A landscape with many valleys, sampled at points; each row gives a point and its height.
A ball rolls from a point to the lowest of its 2 nearest points, and stops where none of them is lower. Distance is the straight distance between rows; heights are no part of it.
Bedo (h 35.6): [110 154 154  83 105 185  97 134 143 130 149 171 150 151  95 149 126 134
 177 114 135 140]
Pez (h 49.0): [142  71 162 162 136 129 108 136 106  90 115 143 180 132 168 122 158 159
 157 144 100 142]
Soki (h 22.7): [153 150 139 171  90 125 138 128 154 134 112  64 134 133 150 117 154 119
  94 113 124 117]
kenib (h 56.8): [143  96 194 155 124 145 145 122 122 126 141 141 105 205 126 119  90 131
 132 144 132 144]
Dil (h 68.5): [120 168 141  90  89 166  61 150 143 123 113 139 149 121 117 144 149 125
 149  83 106 103]
zose (h 35.5): [151  38 111 167 179 113 188 108 113  99 146 108 164 130 158 124 130 116
 139 134 100 142]
Sibin (h 27.2): [156  81 145 177  80 113 172 110 116 124 105 140 172 150 148 136 128 120
 123 171 112 127]
Dobi (h 44.0): [122 100  67 127 119 117 102 130  95 138  96 143 134  89 163 141 154 141
 141 124 108 131]
fuvi (h 73.7): [163  97 160 169 141 127  98 147 136 126 142  95 104 148 162  98 147 152
 114 112 111 111]
Sov (h 40.0): [129 137  67 121 153  89 128 167 109 152  83 157 152  86 142 107 157 134
 123 121 132 105]
lur (h 32.0): [112  85  64 146 127 103 124 145 120 135  98 118  81  87 189 126 144 141
  78 144 122 127]
valum (h 19.6): [128  67 108 163 107 168 129  93 124 111 163 111 103 129 141 168 103 126
 118 145  79 157]
Sapo (h 26.0): [143  84  45 136 145 125 227 107 106 144 149 123  97 108 143 148 123 120
 107 155 113 152]
Sonu (h 31.6): [110 121 133 101 126 195 117 118 142 125 164 153 155 144 111 160 123 145
 183 115 114 179]
vif (h 32.3): [150  54  78 174 181  99 202 116  87  92 134  80 145 109 168 125 140 128
 135 134  86 157]
teve (h 18.3): [121 191 180 137  90 111 107 136 110 152 108 102 109 162 104 122 145 108
 100 112 147 101]
Nav (h 18.9): [138  63  82 152 148 152 194  87 108 118 163 121 116 132 147 164  94 102
 119 150  81 152]
masem (h 42.4): [139  49 115 147 155 116 199 103 100 126 121 187 132 154 154 132  93 109
 110 166 100 156]
roluf (h 48.4): [119  61 154 190 101  80 169 128 162  60  99 106 176 155 178  99 116 129
  87 170 109 131]
lav (h 25.1): [162 163 128 118 119 134 149 124 159 157 146  97 119 115  81 125 123 111
 128 133 162 117]
Vero (h 6.5): [107 143 109 141 139 133 110 154 175 137 104 121 112 104 142 100 110 123
  65 111 115 139]
kav (h 24.5): [161  88 124 161  83 142 149  98 136 129 146  95 123 125 137 162 119 124
 115 141  94 134]
sebuk (h 53.8): [116 107 190 149 134 163 118 132 132 129 133 180 111 187 147 117 105 133
 120 160 110 153]
mezu (h 45.6): [123  80 105 133 172 113  74 172  88 133  78 185 143 117 163 108 149 148
 145 129 105 128]
zep (h 35.7): [127 115 129 108 122 175 105 115 137 153 141 134  92 131 126 149  92 127
 114 133 109 164]
ziroz (h 58.9): [164 102 172 163 128 131 168 120 136 130 130 135 133 168 132 124 106 121
 130 142 124 123]
Pama (h 50.2): [130 101 125 156 102  87 160 135 136 130  77 162 105 148 169 111 125 119
  89 179 143 115]
muru (h 59.9): [184  92 127 170 121 124 200 112 142 117 151  67 161 129 125 143 131 129
 154 116 111 137]
dun (h 26.4): [ 69 109 209 175  83 119  88 123 104  93  97 122 100 174 158 138 129 130
  89 177  97 137]
suzu (h 8.2): [124 144 207 148 101 176  79 135 123 105 140  99 128 181 148 134 155 145
 131 116  97 137]
pemat (h 31.1): [100 165  99  10 170 114  88 117 136 103 170 146 150  61  84 162 141 119
 210  77 156  91]
sef (h 13.4): [190 151 149 144 125 112 160 143 139 166 124  97 102 154 128 100 152 128
 115 124 168  94]
tup (h 31.3): [143  80  80 152 107 132 134  97  94 132 136  97 148  90 146 175 152 146
 152 122  86 146]
Mizan (h 71.3): [176 105 138 154 138 127  62 172 136 133 124 114 109 123 154 114 150 153
 135 102 122  96]
Gab (h 19.0): [160 128 179 141 143 144 128 137 137 152 171 107  71 179  92 113 104 136
 144 116 162 105]
Kagi (h 10.6): [174 139 134 151  97 123 187 137 132 162 141 101  75 156 164 119 161 128
  86 136 157  94]
rom (h 74.7): [127 188  75  57 113  90 124 134 130 147 112 172 155  65 102 143 158  97
 129 130 165  85]
goge (h 53.1): [114 126 131  81 146 159 100 146 106 131 102 223 175 139 131 124 145 150
 186 125 124 142]
bab (h 22.1): [145 201 133 123  88 133 163 120 152 161 132  84 121 127 107 119 133 105
  92 110 150 107]
duv (h 30.7): [110 138 147 121 132 184 126 109 162 137 166 146  99 154  98 142  77 125
 139 127 130 161]
lil (h 14.0): [153 212 146  66 104 103  64 154  99 117 134 150  98 137  83 150 141  94
 116  96 151  63]
Mevut (h 22.8): [160  82  82 134 115 143 197  96 113 139 155 134  87 135 131 166 106 103
 108 160 114 136]
dedod (h 28.0): [145  97  84 164  74 127 169 103 122 129 133  80 142  95 147 164 147 128
 132 145  92 131]
Ris (h 50.1): [105  93 166 179 131  85 149 128 157  90  79 129 157 158 173  80 106 121
  71 160 116 140]
Zal (h 76.7): [111 202  80  34 183  60 121 108 117 117 162 138 158  51  95 142 148 109
 183 114 184  95]
Gegi (h 56.0): [124 111 129 119 141 156 115 130 114 145 124 195 171 140 124 134 132 146
 167 133  99 149]
zik (h 32.1): [142  71 166 180  84 105  99 116 124  66 131  59  96 144 176 135 152 129
  82 151  96 127]
zulik (h 77.7): [124 210  69  44 188  68 162 115 107 145 147 120 140  51 102 120 155 124
 171 110 173 106]
Dizik (h 45.1): [ 79 178 103  37 154 160  87 136 141 129 142 162 163  86  93 149 125 115
 165  75 129 135]
sidel (h 19.2): [123 145 172 140  93 165 143 102 127 132 126 121 117 165 119 139 101 113
 108 145 113 138]
nifop (h 15.8): [181 134 163 145 141 123 143 149 146 143 147  98 101 155 105  91 127 142
 150 110 166  95]
misa (h 30.3): [ 96 165 197 138 123 176  72 123  99 141 154  97  84 183 113 159 137 123
 120 109 112 156]
ses (h 63.7): [153 195 189 127 146 103  94 164  93 150 133 108  86 178  88 108 147 113
 126 105 169  73]
non (h 33.2): [153 170  90  71 182  90 132 135 136 145 158 156 130  88  86  99 129 118
 143 126 204  94]
fivof (h 27.7): [126 153 159 136  78 109 149 128 111 156  71 171 142 154 115 114 144 113
 117 165 138  98]
Bevu (h 56.9): [134 112  89 126 140 143 106 135 147 147 129 103 108  97 126 137 121 125
 122 109 114 143]
sor (h 27.1): [164 171  94  99 104 123 166 137 153 160 150 102 112  93 110 117 158 122
 128 120 175 109]
rakiv (h 14.6): [131 113 127 138 108 159 170  98 140 142 134 145 135 150 115 135  87 112
 111 147 114 151]
vobit (h 16.7): [ 85 149  87 124  94 137 111 137 157 141  89 153 140  92 130 125 113 119
 102 129  99 139]
zopup (h 75.7): [166 108 147 170 154 121 132 152 146 130 137  66  93 147 171 104 128 133
  84 122 131 118]
pezu (h 17.4): [138 181 145 144 112 119 132 140 163 146 109  85 141 131 116 101 141 116
  80 101 132 115]
lozan (h 43.4): [138  89 137 173 101 118 158 111 137  96 126  97 193 116 147 126 142 142
 134 116  96 144]
Satet (h 57.2): [115 115 137 115 170 169  82 159 124 102 128 147 178 134 149 124 158 153
 183 101 118 159]
Rak (h 35.1): [153 173 101 103 156 103 165 133 152 158 140 150 144  90  93  92 128 114
 120 128 179 111]
porem (h 37.2): [148 166  74 103 165  90 160 155 127 156 105 149 153  81 121  82 164 120
 125 113 166 112]
Zolu (h 42.5): [ 80 178 102  49 177 147 122 132 119 132 120 173 175  83  95 132 130 127
 180  94 131 159]
saso (h 44.8): [153 125 115 122 118 125 117 136 125 161 108 159 110 136 124 137 121 133
 136 132 138  97]
benab (h 48.1): [ 89 109  56 137 150 139 127 106 118 127 124 106 121  78 155 136 113 148
 127 101  86 178]
nodo (h 60.6): [112 135 143 110 145 177  75 173 144 105 111 172 174 150 145 122 148 153
 143  98 112 146]
Lado (h 22.2): [102  98 124 174  95 133 134 104 146  83 107 102 143 121 154 137 112 103
  81 153  83 169]
Guba (h 25.5): [ 92 132  41 146 118  93 152 145 138 133  61 124 135  67 163 135 159 137
 100 137 136 130]
rog (h 40.3): [100  93  60 143 146  90 116 108  66 125  84 129 132  86 171 134 170 163
 145 130 102 131]
rika (h 73.2): [132 187  83  84  82 106 100 140 139 156  97 160 140  91 110 141 141 112
 120 124 142  99]
teg (h 36.6): [121  77  86 155 183 102 122 153 111 129  92 124 100 106 181 102 133 145
  90 141 103 134]
pavef (h 51.4): [119 161  77  76 139 140 117 119 149 165 141 135 105  81  95 130 100 127
 119 117 145 141]
moti (h 31.4): [108 155 142  95 136 181  98 126 148 145 160 181  97 148  75 121  91 119
 126 128 149 139]
bul (h 24.2): [109 150 180 126 100 159 101 113 111 139 132 127  86 188 115 145 120 127
 125 130 118 140]
kase (h 21.1): [105 182 180 133 160 158  89 155 139 142 126 102  78 176 109 113 100 120
 102  96 140 126]
vugi (h 60.3): [154 201 142 115 146 112 149 132 152 154 158 103  77 151  92  93 131 108
 109 118 206  95]
zopad (h 34.2): [141 165 148 128  73 125  69 146 100 143 103 117  96 148 137 155 144 134
 123 106 116  82]
razil (h 34.4): [140 125 210 157 123 129  83 142  88 137 139  89  77 183 165 135 146 145
 121 127 113 116]
nudov (h 26.7): [122 139 123 116 157 170 135 129 176 133 172 116  93 128  82 132  89 132
 153 110 137 140]
dutog (h 42.6): [158 133  93 115 139  99 131 159 122 168 102 162 117 108 127 107 136 137
 124 132 154  90]
Fafe (h 7.4): [121 172 119 104  95 131 160 104 144 161 123 149 149 100  97 126 110 109
 118 160 147 138]
Doka (h 22.0): [ 85 141 211 158  81 133  98 118  86 129 107 104 104 201 152 153 135 117
 107 148 103 132]
gizu (h 28.6): [153 102 134 134 119 140  90 149 113 128 130 121 181 112 125 145 169 166
 185 103 116 116]
Zar (h 39.6): [122 114 119 157 137 136 133 132 156 114 123  95 178 106 143 116 130 136
 138  88  97 159]
Gupa (h 24.4): [107  50  81 180 117  80 163 113 115  78  95  99 131  93 182 132 145 127
  95 158 109 153]
Telud (h 9.1): [150 127 164 155  65 119 170  93 103 156 130  97  77 178 123 158 137 108
 113 156 133 118]
rabet (h 18.7): [129 206 136  48 130 121  62 130 135 115 167 163 100 119  70 146 117 103
 121  98 163  65]
bof (h 27.9): [ 86  84 187 172  87  99  96 130 124  63  92 127 119 143 182 132 127 141
  98 184 101 138]
seru (h 47.7): [ 97 124 157 142 119 124  86 146 123 128  77 145  80 144 171 121 110 118
  70 158 113 119]
Tibu (h 30.6): [107 170  76  82 189 122 155 114 130 145 163  93 147  71  84 125 126 141
 191  91 152 153]
Delez (h 30.0): [120 120 143 130  76 123 142 115 115 143  93 180 145 141 116 150 120 123
 136 177 126 112]
Mok (h 45.0): [123 140 191 140 127 200 132 122 166 107 158 111 151 182 112 139 105 145
 153 112 119 158]
zud (h 44.7): [ 94  77  73 152 140 136  95 124 110 109 114 109 128  83 168 135 138 138
 108 116  88 166]
Boruv (h 39.9): [136  40 119 160 174 132 157 103  78  94 151 117 158 127 153 131 131 147
 162 135  85 167]
Duvem (h 25.0): [168 163 180 132 103 125 154 122 125 158 120 138 142 167 107 111 138 108
 133 141 160 104]
Lan (h 26.1): [109  90 111 124 145 188 155 100 128 118 150 148 169 121 118 158 102 144
 176 126 104 196]
posa (h 26.2): [ 97 178  99  81 178 119 147 128 185 127 165 124 158  77  42 105 101 128
 181 108 190 128]
lifu (h 33.7): [ 96 165  94  88 186 123 129 123 120 131 127  99 163  76 100 127 120 152
 191  69 115 162]
Bemu (h 46.9): [142 112  85 111 103 121 111 123 118 162 111 150 127  96 129 156 147 130
 141 133 125 117]
Gibaf (h 28.1): [125 149 147  68 146 160  90 119 145 138 177 185 112 143  64 130  91 128
 171 141 171 116]
Varan (h 71.1): [118 159 103  98  85 129  79 144 141 139  92 136 146 105 121 136 145 125
 128  96 117 108]
tel (h 27.5): [111 168 183 109 176 175  88 155 157 123 150 141  99 173  95 100  86 126
 121  97 153 136]
lif (h 22.6): [155 161 172 159  76 120 128 127 117 152 106 105 135 161 121 118 134 127
 127 134 129 105]
mefif (h 29.5): [170 179 115 103  82 117 127 149 131 157 132 101  94 113 124 122 164 113
 110 116 167  78]
figum (h 13.5): [106 180 182 159 118 107 146 121 103 160 102  77 100 186 119 122 132  94
  84 127 146 127]
depe (h 48.0): [139  71  83 165 115  87 208 133 121 136  89 166 118 154 181 124 114 118
  96 185 140 123]
Lusu (h 19.4): [149 225 133  68 111  79  87 152 121 122 125 165 119 127  95 116 150  95
  96 129 172  60]
Dem (h 21.9): [124 204 152  98 153 124 125 111 164 130 179 134 106 131  53 103  88 114
 123 151 191 100]
desup (h 50.0): [113 102 113  99 172 129  81 160  84 119  95 211 160 126 146 122 145 147
 184 114 119 127]
Getom (h 39.3): [137 183 125  33 140 109  74 131 121 113 161 185 174  78  80 156 142 103
 182  90 167  70]
Vafe (h 45.8): [125  57  97 156 118  90 211 105 107 101 114 155 129 152 172 142  98 106
  91 190 105 144]
Zenu (h 26.5): [ 84  41 101 167 122  95 132 105 113  59 116 123 141  92 163 138 124 127
 105 171  78 174]
Vam (h 33.9): [123  84 147 137 106 142 132 104  99 137 109 194 146 163 136 150 119 134
 141 174 107 148]
domag (h 77.5): [164 128 132 142 135 129 143 131 154 148 151  76  58 144 141 114 121 113
  80 108 134 116]
falep (h 14.5): [101 122  67 102 166 117 188  97  80 161 104 164 149 106 113 136 104 140
 152 134 110 169]
lenos (h 44.9): [138  43 150 168 139 131 148 109  96  66 127 135 189 143 159 133 140 149
 152 154  90 156]
tadad (h 49.1): [131  99 171 160 130 187 112 133 156  96 152 117 157 165 141 127 123 145
 134 118 108 167]
tuso (h 65.7): [127 161 162 116  79 153  86 134 145 141 132 124 135 133  92 138 135 135
 143 104 114 122]
bazuz (h 49.4): [103 184 105  61 130 153  98 114 160 146 160 156 114  86  75 143  90 104
 118 127 141 145]
sutet (h 78.8): [131 179  42  53 182  73 168 109  86 158 137 107 113  66 123 124 155 150
 170 100 157 132]
raf (h 23.3): [164 193 122  84  90  89 113 150 117 151 100 190 131 124 102 113 145 102
 101 149 173  70]
bur (h 30.1): [155  82 145 179  82 118 198 101 128  83 126 105 161 171 163 157 117 107
 110 171  98 119]
Zof (h 19.3): [127 192 158 108 146 148 124 125 144 154 161 130  89 137  74 108  89 101
 108 126 167 124]
subiz (h 79.9): [132 153  45  71 193 101 159 125 117 151 164  87  96  71 112 141 139 138
 169  94 168 122]
gav (h 47.3): [ 97 194 105  53 108 145  81 125 160 138 144 166 144  82  79 148 123 101
 139  99 132 120]
rarep (h 23.8): [131 119 147 140 101 153  70 147 121 100 109 122 173 126 152 123 164 157
 158 105 102 120]
kas (h 37.0): [110 164 130  93 172 153  69 187 157 130 104 188 140 130 120  94 117 129
 119  83 127 124]
burof (h 28.8): [150  71  64 162 174 110 208 112 105 133 136  99 113 104 162 129 130 130
 126 138 123 148]
sufip (h 41.2): [ 99  97 161 164  93 144  60 121 149  80 135  94  94 144 170 133 133 141
  77 143  78 150]
ril (h 55.9): [174  91 118 155 164 125 190 136 146 142 143 113 119 142 139  98 107 127
 116 134 146 129]
fime (h 11.8): [101 158  89 114  83 143 146 121 157 142 113 125 139  90 114 151 119 106
 107 138 115 139]
vezak (h 41.4): [126 146 172 114 134 189 123 137 164 117 169 123 130 176  80 133 106 150
 189 104 148 133]
far (h 41.1): [124  61 107 147 168  99 105 153 108 117 100 152 130 107 178 107 144 156
 124 127 111 128]
tazum (h 46.4): [148  75 148 185  89  99 152 121 145  71  99  93 169 136 165 117 147 135
 112 157 101 135]
Bimok (h 32.6): [126 148 153 113 169 152  89 158 153 136 124 170 109 147 116  81  98 125
 117 105 136 119]
gov (h 14.9): [124 185 164 130 146 129 119 138 144 148 126 132  89 164 102  90 108 116
  82 115 149 122]
benu (h 18.0): [118 102  70 153 129  89 188 121 106 124  76 111 167  95 153 123 156 135
 132 135 124 141]
doz (h 32.2): [165 165 133 109 103 127  97 141 105 156 139 109  85 139 130 132 142 117
 124 109 147  89]
zifot (h 25.6): [138 145 104  49 123 125  86 120 141 142 198 156  99  93  66 160 118 125
 185 108 178  88]
pom (h 27.4): [143 136 107  55 165 126  87 134 131 130 168 149 127  83  82 147 127 143
 201  80 172  80]
bekav (h 37.5): [114 164 122  34 144 124  85 140 110 124 140 216 170  98  87 150 145 121
 191  97 145  97]
Daneg (h 13.8): [114  57 100 156 124 150 165 101 118  94 149 126 138 119 134 163  98 122
 128 142  72 178]
dabu (h 9.2): [110 118  76 120 180  94 188  97  86 149 103 137 150 102 137 109 131 140
 153 144 130 150]
nuba (h 19.1): [134  86 123 160  73 120 117 118 118 135 117 123  86 139 166 152 130 132
  98 165 114 109]
gezor (h 28.9): [ 87 186 196 120 138 177  74 145 128 129 144 101 103 185 115 140 114 130
 130  84 124 145]
ninam (h 52.0): [136  91 155 182 154 115 147 142 168 107 101 115 146 143 165  85  96 115
  72 131 115 145]
Namuv (h 58.7): [150 170 122 125 140 135 183 132 168 158 155  94  76 130 101  89 111 113
  85 117 177 110]
veni (h 31.5): [135  81 107 159  77 136 102 118 121 120 118 109 167 106 149 157 167 147
 152 132  95 132]
Bena (h 27.3): [106 108 159 172  85 116 145 103 147  71 114  74 123 157 168 136  98 103
  58 153  90 152]
vol (h 25.7): [116  87 120 159  88 124  95 124 116 111 105 135 133 114 164 150 149 141
 119 158 105 130]
Pineb (h 54.3): [146  99 113 163 157 119 180 128 144 127 116 112 147 131 163  95 105 104
  98 128 126 145]
vumu (h 49.9): [ 99 117 163 149 129 142  84 136 136 126 119 171  91 162 150 125 111 129
  91 142 103 141]
Zanog (h 27.6): [142 105 161 187  81 122 130 119 140  99 125  43 123 131 164 125 153 129
  93 125 108 121]
Gete (h 57.4): [170 124  99 137 157 125 201 135 166 151 165 104  81 130 126 103 115 113
 110 122 170 119]
Nofof (h 10.7): [128 138 115 123 125 142 180 112 160 161 138 159 129 112  95 114  86 106
 113 148 132 144]
zuzur (h 31.0): [148 153 109  89 170 120 117 154 152 149 163 136 108 115  69  90 112 136
 156 120 190  90]
Gul (h 58.8): [190  84 112 162 128 107 222 116 137 104 139  95 163 148 147 129 128 110
 117 138 107 129]
doput (h 23.0): [138 123 148 130 143 158 137 127 171 136 181 113  66 162  57 126  88 138
 156 121 152 121]
Gak (h 63.9): [ 85 157 171 115 137 174  74 168 146  98  92 182 167 170 152 118 138 141
 111 129 114 141]
fube (h 51.5): [113 108  53 126 194 119 167 102 100 134 129 108 111  92 144 129 116 143
 133 108 104 173]
desiv (h 21.0): [ 89  43 121 157 140 142 122 117 112  54 132 119 166 104 167 138 139 139
 129 152  71 183]
mena (h 14.7): [127 125  61 137 155  79 171 111  90 132  95  93 146  88 158 104 164 156
 145 110 118 133]
tate (h 41.3): [125 146 166 153 101  91  92 155  87 146  88 107  66 171 167 131 144 126
  66 137 128 100]
nom (h 9.5): [133 156 187 173  91 102 180 118  94 140 125  53  99 201 138 123 136  87
  88 129 147 132]
sula (h 61.5): [163 130 131 156 102 153 163 122 162 132 150  62 153 128 113 144 126 140
 138 110 116 123]
furam (h 12.5): [147 147 136 138  43 134 158  97 111 156 119 123 110 152 124 153 121 107
 108 169 117 121]
pem (h 36.3): [148  64 126 171 107 110 102 119 130 100 138  82  95 115 171 138 149 142
  95 146  91 124]
zese (h 75.8): [126 201  78  42 152  85 115 125 135 140 152 166 167  53  88 123 132 104
 145 120 169 102]
lup (h 12.3): [132 162 106 137 128 124 143 146 170 154 116 104 119 102 128  96 117 119
  82 104 144 115]
kekor (h 53.6): [ 95 169  73  79 132 132 131 118 147 151 130 122 140  52 102 145 110 115
 133 102 114 154]
Lolo (h 54.4): [136 116  59 118 167 127 144 131 129 157 143 102 121  85 130 130 117 135
 144  96 125 152]
nedi (h 38.1): [140  64 154 143 119 144 165 106 115 118 139 190 134 160 145 135  88 120
 135 171 108 156]
Guku (h 14.2): [ 87  32 145 158 113 123  87 125 115  39 116 140 147 114 167 138 158 155
 134 177  77 165]
bos (h 24.1): [119 181 128  88 148 135 128 123 181 134 176 112 131  97  46 112  98 128
 149 133 183 123]
gevav (h 35.0): [107 136 112 131 145 173 134 116 161 126 141 100 162 101 107 127 108 135
 146  90 113 169]
luk (h 28.2): [108 175  78  85 194 110 184 115 166 135 171 100 141  72  52 122 110 126
 171 107 168 156]
Besa (h 31.2): [131 106 147 172  68 126 186  90 137  97 115  95 124 168 148 149 112 101
  90 158  98 140]
vevu (h 21.7): [ 89  56 163 164  66 122  80 111 125  34 103 133 126 133 169 159 145 151
 112 189  93 151]
nedan (h 25.2): [152  92 144 174  90  84 178 121 112 134  79 154 174 153 147 117 150 132
 131 175 138  95]
refor (h 52.9): [134  73 159 151 137 133  77 147  94 106 105 194 179 145 159 110 166 168
 159 137 112 129]
nem (h 29.1): [154 154 140 111 182 135 140 155 153 145 149 156 146 126  79  87 108 129
 151 108 184  97]
Folol (h 63.3): [147 151 142 132  90 159 122 119 149 139 143  93 138 122 122 140 127 132
 148  99 122 132]
sar (h 36.5): [118  75 198 174 116 116  78 119 129  62 152  80  99 146 180 138 128 127
  81 147  81 152]
fosiz (h 26.9): [156 150 160 127 144 129 142 137 133 154 131 154 150 146  98  93 112 114
 135 125 159 107]
sugid (h 19.5): [141 106 117 140 152 110 153 129 114 134  86 160 193 118 126 106 140 134
 154 134 131 138]
nofo (h 38.4): [ 84 147 107  90 188 154 129 116 120 130 127 153 176  95 109 116 121 152
 173  90 115 176]
pomil (h 21.2): [132  69  71 173 112  92 194 113 119  96  93 112 158 117 157 129 137 131
 111 166 111 140]
mokag (h 56.7): [111 106 174 142 103 140  67 153  96  94  84 184 163 157 166 123 171 163
 132 158 107 113]
dubit (h 57.6): [182  86 158 172 127 106 195 126 137 114 126 105 150 173 159 107 108 116
 111 138 126 115]
Keten (h 22.5): [160 109 146 165 122 114 131 133 118 132  80 156 181 135 140 107 149 132
 144 155 130 114]
ronuf (h 17.0): [120 126 181 133 115 179  60 153 140  95 135 121 165 159 158 136 175 163
 146 107 100 134]
vez (h 21.4): [144 182 114  70 137 137  78 125 149 142 171 155  90 110  83 128  99 110
 127 117 170  82]
rokim (h 36.0): [ 99  58  64 157 137  92 115 129  98 107  83 119 106  66 182 128 168 156
 108 134 111 132]
dalu (h 44.6): [ 92 125 173 166 100  84  81 154 116 110  87 128  75 164 173 131 122 128
  58 170 122 104]
leg (h 30.5): [128 119 107 137 152 169 171 123 174 131 159 102 123 119 101 136  84 127
 135 107 125 167]
tupu (h 45.5): [ 98 100 160 164  94 146  80 127 123 116 131 128  70 151 172 137 109 133
  86 152  77 150]
zaz (h 68.7): [169 143 166 133 135 131  67 174 119 140 125 120  99 169 135 111 143 146
 134 100 134  86]
vifu (h 32.8): [ 85 170 119  10 195 118  85 129 138  97 169 185 169  75  72 151 118 123
 193  88 164 102]
toti (h 30.2): [137 148 181 145  90 134  82 136  83 140 131 109 103 167 137 145 157 143
 139 120 119 105]
Kovez (h 40.5): [132  77  95 150 131 134 100 135 143 122 141  89 104  95 166 134 131 143
  99 123  93 145]
rusu (h 31.7): [170 107 113 135 131 105 141 129 102 145 123 117 185 102 133 129 168 156
 199 111 122 111]
Beze (h 29.3): [112 143  94  39 155 123 104 125 114 135 167 128 141  78  81 165 137 139
 226  74 159 117]
naluz (h 35.2): [ 95 146 112  12 180 155  86 140 119 114 155 195 153 108  90 164 124 132
 200  99 165 120]
fim (h 25.9): [121 158 143  76 142 148 123  88 156 143 210 165 106 127  47 144  97 124
 172 156 178 114]
kina (h 66.0): [139 176 195 135 155 119  78 180 100 132 114 135  91 182 122 103 132 123
 116  88 144  89]
gelin (h 5.8): [152 117 182 167  84 102 168 103  72 153 123  79  88 204 150 140 136 105
  92 158 135 126]
zasi (h 38.2): [122 127 194 167 116  94 105 134  70 142 120  80  72 189 168 140 155 118
  91 144 127 118]
meked (h 23.5): [135 182 111  69 130 126  98 105 156 138 199 150 102 104  57 151 101 115
 157 153 187  79]
kot (h 53.2): [126  95 165 150 162 168 103 153 149 107 149 134 157 150 150 109 134 162
 171 109 110 156]
venos (h 15.0): [120 127 113 122 188 106 171 120  81 151  98 152 185 112 133  86 138 157
 175 115 130 152]
Tane (h 21.5): [ 73 148  67 128 104 107 122 140 146 126  60 123 157  75 138 138 133 133
 118 121 113 145]
zesuv (h 14.1): [148 130 129 157  83 103 149 130 121 151 113 114  89 146 165 128 152 114
  85 152 136 106]
kesit (h 38.6): [108 177 186  81 115 185 107 134 159 127 171 145 122 163  70 142 126 135
 177 110 152 131]
tifu (h 28.5): [ 95 101  39 143 106 109 173 139 126 147  95 127 104  87 166 142 141 129
  77 142 127 136]
rifep (h 25.8): [135 186 151 115 103 100 121 123 114 159  80 196 130 146  94 101 134 104
 115 167 168  87]
teb (h 20.5): [ 99 109  96 122 162 154 172 101 101 139 140 145 163 105 106 130 103 134
 166 134 114 176]
tun (h 61.8): [144 185 183 125 158 118 134 145 115 163 158  98  74 179  86  93 130 111
 111 109 199  91]
natid (h 16.4): [ 87 151 226 160 109 160 100 122  95 108 133  93 127 211 147 152 148 126
 123 133 114 160]
Simiz (h 14.8): [ 96 119 115 168 117 151 119 125 161 110 110 107 116 123 151 129  97 126
  69 121 107 158]

Call two points neighbours if one is among the 2 nearest of the other. Go from one point of each pair to the other, from neighbour to neighbour, staying as low as possible. Name the highest point that can't be avoided.
Vero / Guku: Besa
dabu / Guku: Zenu
Vero / toti: zopad
Kagi / Daneg: veni
Fafe / Daneg: Gegi
dubit / Vero: ziroz
dabu / suzu: bof
gov / gelin: misa
Fafe / gelin: sidel
lil / Kagi: moti
